Points on a hilly landscape, in no order, each with its height.
A climber steps from a point to whichever of its 5 nearest points has the largest rise for the distance, and stops where none of them is higher. Distance is the straight distance between rows; heights are no part of it.
nok: [145 145  87  93 199 171 136 136 163 173 129  91 170 129  99 136 136 107
 108  68]  (h 528)
Lirim: [162 103 143 128 149 129 166 151  89 147  99 158 111 155  95 127 127 115
  90 169]  (h 264)
detat: [ 82 145 133 186 140 119 108 106 133 110 138 116  70 136 109 121 128 120
 181 123]  (h 533)
Kirod: [ 92 141 118 170  76  88  82 118 117  94 162 145 121 134 156 115 128 152
 165 131]  (h 415)
Zenoz: [190  96 103  42 163 169 204 152  92 153 115 155 178 147 136 129 111 152
  37 138]  (h 511)
libem: [144 127 137 159 185 129 152 128 103 145 101 139  98 157  85 123 119 106
 117 144]  (h 178)
Bap: [ 87 132 159 194 144 123 133 104 117 111 118 131  58 152 114 121 115 111
 172 135]  (h 355)
gezi: [107 146 110 150 179 144 115 128 160 146 129  98 120 152  90 136 138 101
 138  99]  (h 483)
zad: [ 83 149 115 153 102 107  73 123 143 117 153 118 134 136 133 117 145 139
 161 101]  (h 494)
padis: [122 149 114 126 136 137 112 134 159 145 142  96 133 132 119 122 138 116
 140 118]  (h 440)
koreb: [109 140 137 175 198 133 135 119 128 146 111 124  87 160  79 135 113  86
 136 118]  (h 301)
rido: [106 151 120 147 140 128  90 123 156 139 140  91 125 138 114 132 148 124
 157 102]  (h 496)
befe: [101 128 145 164  78  96 100 114 114 107 144 132 107 134 151 125 122 135
 171 160]  (h 322)
mig: [191 122  89  42 180 176 184 137 123 141 117 119 186 110 144 130 108 132
  68 107]  (h 428)
lagov: [ 74 141  95 153 110  94  49 124 127 103 168 141 137 123 142 104 151 160
 176  80]  (h 413)
San: [119 146 113 125  83 109  80 137 147 119 161 117 155 120 158 119 151 147
 150 109]  (h 560)
Pov: [168 106 123 115 179 139 175 151  90 165 111 151 129 164  92 119 121 122
  77 139]  (h 400)
dasu: [121 117 157 182 209 138 160 125  96 139  95 165  56 168  72 115  96 107
 139 126]  (h 171)
Nire: [151 140 131  52  47 131 122 136 155 115 149 123 182  80 183 142 133 151
 112 127]  (h 604)
kuguk: [ 50 154 124 178 152 115  84 113 148 109 158 122  89 145 118 121 130 136
 189  86]  (h 745)
noti: [100 162  89  91 124 122  64 136 172 132 158 106 164 115 152 103 175 143
 152  59]  (h 801)
gipu: [173  89 153 118 126 134 173 145  95 142 102 158 128 134 118 127 132 126
  78 177]  (h 460)
bego: [135 137 127  90  50 118 104 134 150 121 148 117 174 100 176 134 136 151
 138 129]  (h 602)
Fakep: [183 121 130  26 101 162 170 135 128 106 115 130 182  82 165 155 111 145
  60 151]  (h 689)
nug: [ 49 143 139 208 136 119 109  93 121 103 145 134  62 140 122 110 107 132
 192 106]  (h 556)
zipor: [ 94 129 152 192 216 142 148 120 122 127  99 150  52 158  75 130  98 101
 149 118]  (h 243)
Bebep: [ 73 154 109 151 220 148 105 133 166 154 139 101 103 152  70 146 123 107
 150  72]  (h 406)
vadu: [123  77 179 169  56  89 143 114  80  97 112 177  70 130 145 142 113 122
 125 223]  (h 242)
peseb: [147  94 161 171 132 118 153 132  84 125  89 152  85 149 108 125 128 113
 119 190]  (h 734)
Sili: [ 66 135 135 192  79  80  90 106  99  85 159 143  96 122 148 109 113 155
 176 117]  (h 336)
sumuf: [157 150 121  41  71 147 128 130 159 114 141 117 191  80 180 141 125 156
 102 120]  (h 579)
pevi: [174 126 150  24  67 157 155 118 137  88 121 144 178  73 178 161 112 146
  64 160]  (h 754)
sufa: [158 115 131 118  96 134 149 141 131 131 125 111 150 115 144 143 128 124
 112 151]  (h 572)
givuv: [ 64 145 128 183  97 101  91 116 124  98 154 128  95 142 137 110 114 150
 184 115]  (h 315)
Fivif: [152 131 136 134 124 133 142 134 131 140 119 110 127 131 120 130 131 108
 112 149]  (h 468)
Zeko: [160  96 138 118 150 132 172 146 101 151 103 149 125 140 101 127 131 126
  81 161]  (h 360)
rivo: [171 109 161  63  51 138 141 123 133 107 119 133 162  85 174 158 124 136
  82 160]  (h 678)
mar: [150 103 139 150 180 135 183 155  55 156 103 187  76 205  74 105 112 129
  95 160]  (h 16)
luku: [182 134 102  48 149 169 168 137 139 137 122 105 182  97 144 147 125 133
  72 120]  (h 365)
vevi: [ 94 152  94 108 121 107  56 137 169 119 169 128 165 114 154  89 172 148
 162  67]  (h 635)
goza: [ 87 167  88 123 168 143  92 137 180 152 145  94 141 138 104 129 153 116
 155  68]  (h 479)
zap: [ 68 136 117 174  91  76  60 114 110  91 175 144 118 124 148 100 135 150
 176  95]  (h 345)
rabe: [179 101 120  68 141 148 182 140 115 140 102 138 172 110 140 138 111 140
  55 149]  (h 595)
voki: [124 148 104 104  95 117  83 131 162 127 153 104 163 115 154 120 150 148
 151  95]  (h 609)
feli: [154  96 135 124 171 136 198 156  49 157 114 180 111 195  75 105 119 148
  85 166]  (h 152)
tafiv: [ 42 146 133 195 212 147 142 111 159 132 127 133  47 149  81 134 108 106
 178  80]  (h 318)
lerop: [151 130 122 112 134 146 131 142 140 149 112 108 154 123 118 141 145 116
 116 124]  (h 491)
ridu: [ 99 137 143 183 178 130 122 116 126 124 120 118  71 151  90 127 110 104
 155 120]  (h 388)
Bekef: [120 107 174 190  89 100 139 115  80  99 103 152  63 141 135 133 109 112
 160 193]  (h 82)
gegu: [168 146  93  67 168 175 156 140 159 143 120  96 182 101 134 137 134 123
 102  88]  (h 441)
der: [146  84 177 158  96 111 139 129  88 117 108 166  79 135 123 128 122 116
 116 209]  (h 153)
dodi: [172 101 141  93 102 140 166 151 118 137  99 141 159 107 137 143 130 130
  77 162]  (h 598)
vabu: [140 131 138 150 155 125 140 130 127 135 113 118 114 132 100 137 126 108
 124 143]  (h 348)
garo: [176 117 130  76 108 144 156 131 130 131 109 126 172  93 149 145 123 125
  84 158]  (h 632)
delor: [100 156 105 130 134 116  71 136 166 122 160 105 144 133 136 112 157 145
 156  84]  (h 596)
nidu: [135 108 155 176 184 129 164 131  92 132 102 152  64 159  85 116 104 107
 125 147]  (h 67)
dur: [113 115 156 184 102 107 124 108 112 107 121 128  78 132 131 129 122 116
 158 161]  (h 157)
pifes: [141 130 135 115  62 114 116 127 139 123 134 119 153 110 157 137 138 138
 136 147]  (h 587)
dip: [152  94 163 132  89 119 139 130 114 130 106 142 136 123 137 146 133 117
 107 186]  (h 529)
rif: [120 145  82  60 101 103  52 141 153 114 164 145 193  75 185  96 161 169
 152  66]  (h 455)
robuk: [ 78 160 122 157 168 135  94 121 161 132 137  97 106 142 102 122 150 120
 159  86]  (h 575)
Lopof: [178 112 126  98 172 141 170 142 102 158 100 140 152 140 110 133 122 122
  82 136]  (h 508)
rovo: [116 120 153 185 168 131 146 115  99 116 102 140  56 157  94 121 106  99
 140 144]  (h 195)
gesak: [123 100 168 166  58  94 114 116 105 110 136 146 110 126 145 140 112 131
 146 190]  (h 313)
Sil: [109 123 149 180  61  86 113 104 103 103 146 140  94 126 143 134 112 132
 173 172]  (h 300)
Bug: [102 129 140 175 103 106  94 114 123 108 149 117 114 136 134 121 131 135
 166 138]  (h 366)
Gerus: [138 164  93  58 111 150 107 130 175 126 140  92 191  98 166 120 147 151
 132  75]  (h 555)
divun: [147 139  99 108 159 160 126 136 156 150 132  83 154 118 108 133 143 113
 126  92]  (h 540)
rilan: [163 129  90 105 185 156 158 136 133 170 112 104 160 143 104 134 128 112
 102  97]  (h 423)
Taka: [159 120 145  81  55 131 131 126 136 120 126 125 165  95 174 151 130 138
 103 152]  (h 646)
fom: [146 109 150 143 158 121 164 137  89 142 102 152  95 158  88 123 117 110
 105 166]  (h 122)
lefit: [ 68 147 139 190 200 151 141 107 139 123 113 132  59 150  93 129 108  98
 170 104]  (h 303)
nibun: [ 41 143 140 203 156 121 121  91 140 108 139 139  40 136 108 105 116 130
 189  90]  (h 470)
Rigad: [156  98 159 106  58 126 149 128 127 127 119 149 147 111 153 155 130 129
  97 181]  (h 601)
bikoz: [144  84 174 160  45  91 137 122 100 119 119 164 105 127 153 156 112 123
 119 213]  (h 393)
sezil: [180  99 110 101 179 148 185 148  91 165 120 149 159 163 112 115 129 134
  61 135]  (h 499)
tad: [126 120 150 144  54  99 100 116 124 118 141 135 125 123 156 134 128 131
 138 172]  (h 461)
Zuna: [187 119  97  75 165 160 172 140 123 158 111 115 168 126 124 124 121 119
  73 118]  (h 510)
buk: [160 143 116  85  88 133 122 126 149 135 133 106 173 103 166 136 142 144
 127 131]  (h 643)
kenin: [164 110 142  92  86 137 151 131 131 129 113 128 161 102 140 150 130 127
 102 155]  (h 605)
Zimun: [127 153  97  63  77 127  83 142 159 121 160 118 187  89 168 120 150 164
 148  90]  (h 534)
Bupop: [ 27 142 129 201 132  87  87  94 119  92 159 157  71 124 134 105 119 157
 202  68]  (h 431)
lupo: [142 144 102  91 107 143 113 134 166 141 135  98 167 114 147 126 138 136
 131 110]  (h 704)
sare: [121 119 153 159 100 109 127 121 116 116 127 123 100 131 133 137 122 112
 143 164]  (h 222)
nol: [161 143 110  55 100 158 140 129 157 121 124  97 189  90 155 145 141 148
 107 118]  (h 608)
finib: [176 108 118  81 153 156 167 138 125 153 107 120 164 122 131 136 122 118
  82 139]  (h 554)
nev: [171 124 131  52  93 146 150 128 143 124 112 122 177  82 162 147 130 136
  84 144]  (h 654)
Mikot: [ 92 144 132 172 170 133 106 114 145 120 129 105  92 151 101 126 124 110
 166 111]  (h 481)
kotid: [179 100 113  78 164 146 180 145 114 150 112 140 166 131 122 131 123 130
  67 135]  (h 561)
nafa: [107 118 161 192 132 112 145 103  99 105 107 144  58 145 118 120 109 115
 160 170]  (h 176)
kan: [ 53 155 119 178 210 141 121 117 167 133 128 118  72 144  81 133 114 112
 167  75]  (h 354)
lugu: [145 154  69  61 186 173 143 130 162 156 136  78 183 120 114 139 136 113
 104  66]  (h 741)
Nud: [ 92 142 100 120 110  82  42 137 149 112 177 139 177 100 164 104 159 159
 161  61]  (h 535)
paku: [169 112 110 107 187 143 168 144 111 162 109 127 156 142 102 131 129 117
  90 112]  (h 448)
fali: [131 156  73  91 173 165 116 131 173 159 131  92 163 122 112 128 151 116
 112  69]  (h 715)
nes: [125 147  93 100  81  95  65 142 141 115 174 134 167 106 171 104 158 169
 156  84]  (h 532)
Dubup: [104 144 121 141  80  95  71 126 138 115 159 132 147 121 162 109 145 149
 165 115]  (h 509)
doza: [130 136 139 142 106 116 118 134 134 128 129 114 124 125 132 128 127 125
 140 138]  (h 356)
somu: [ 74 134 154 202  98  95 117 102 105  88 139 137  68 133 134 117 103 131
 181 139]  (h 411)
Zibis: [128 124 146 167 140 117 128 128 114 126 117 119  93 142 111 124 120 113
 138 153]  (h 256)
bolos: [153 126 116 128 179 138 153 142 137 158 116 118 138 149  90 130 131 102
 101 124]  (h 390)
Mumok: [165  86 169 119  72 113 143 130 103 123 110 152 129 115 146 143 131 124
  84 200]  (h 692)

Where does a climber stop that starts at each point below?
givuv: lupo
Zenoz: pevi
Sili: lupo
nidu: kuguk
bolos: pevi
mar: pevi
dasu: kuguk
lefit: kuguk
zipor: kuguk
Zuna: pevi
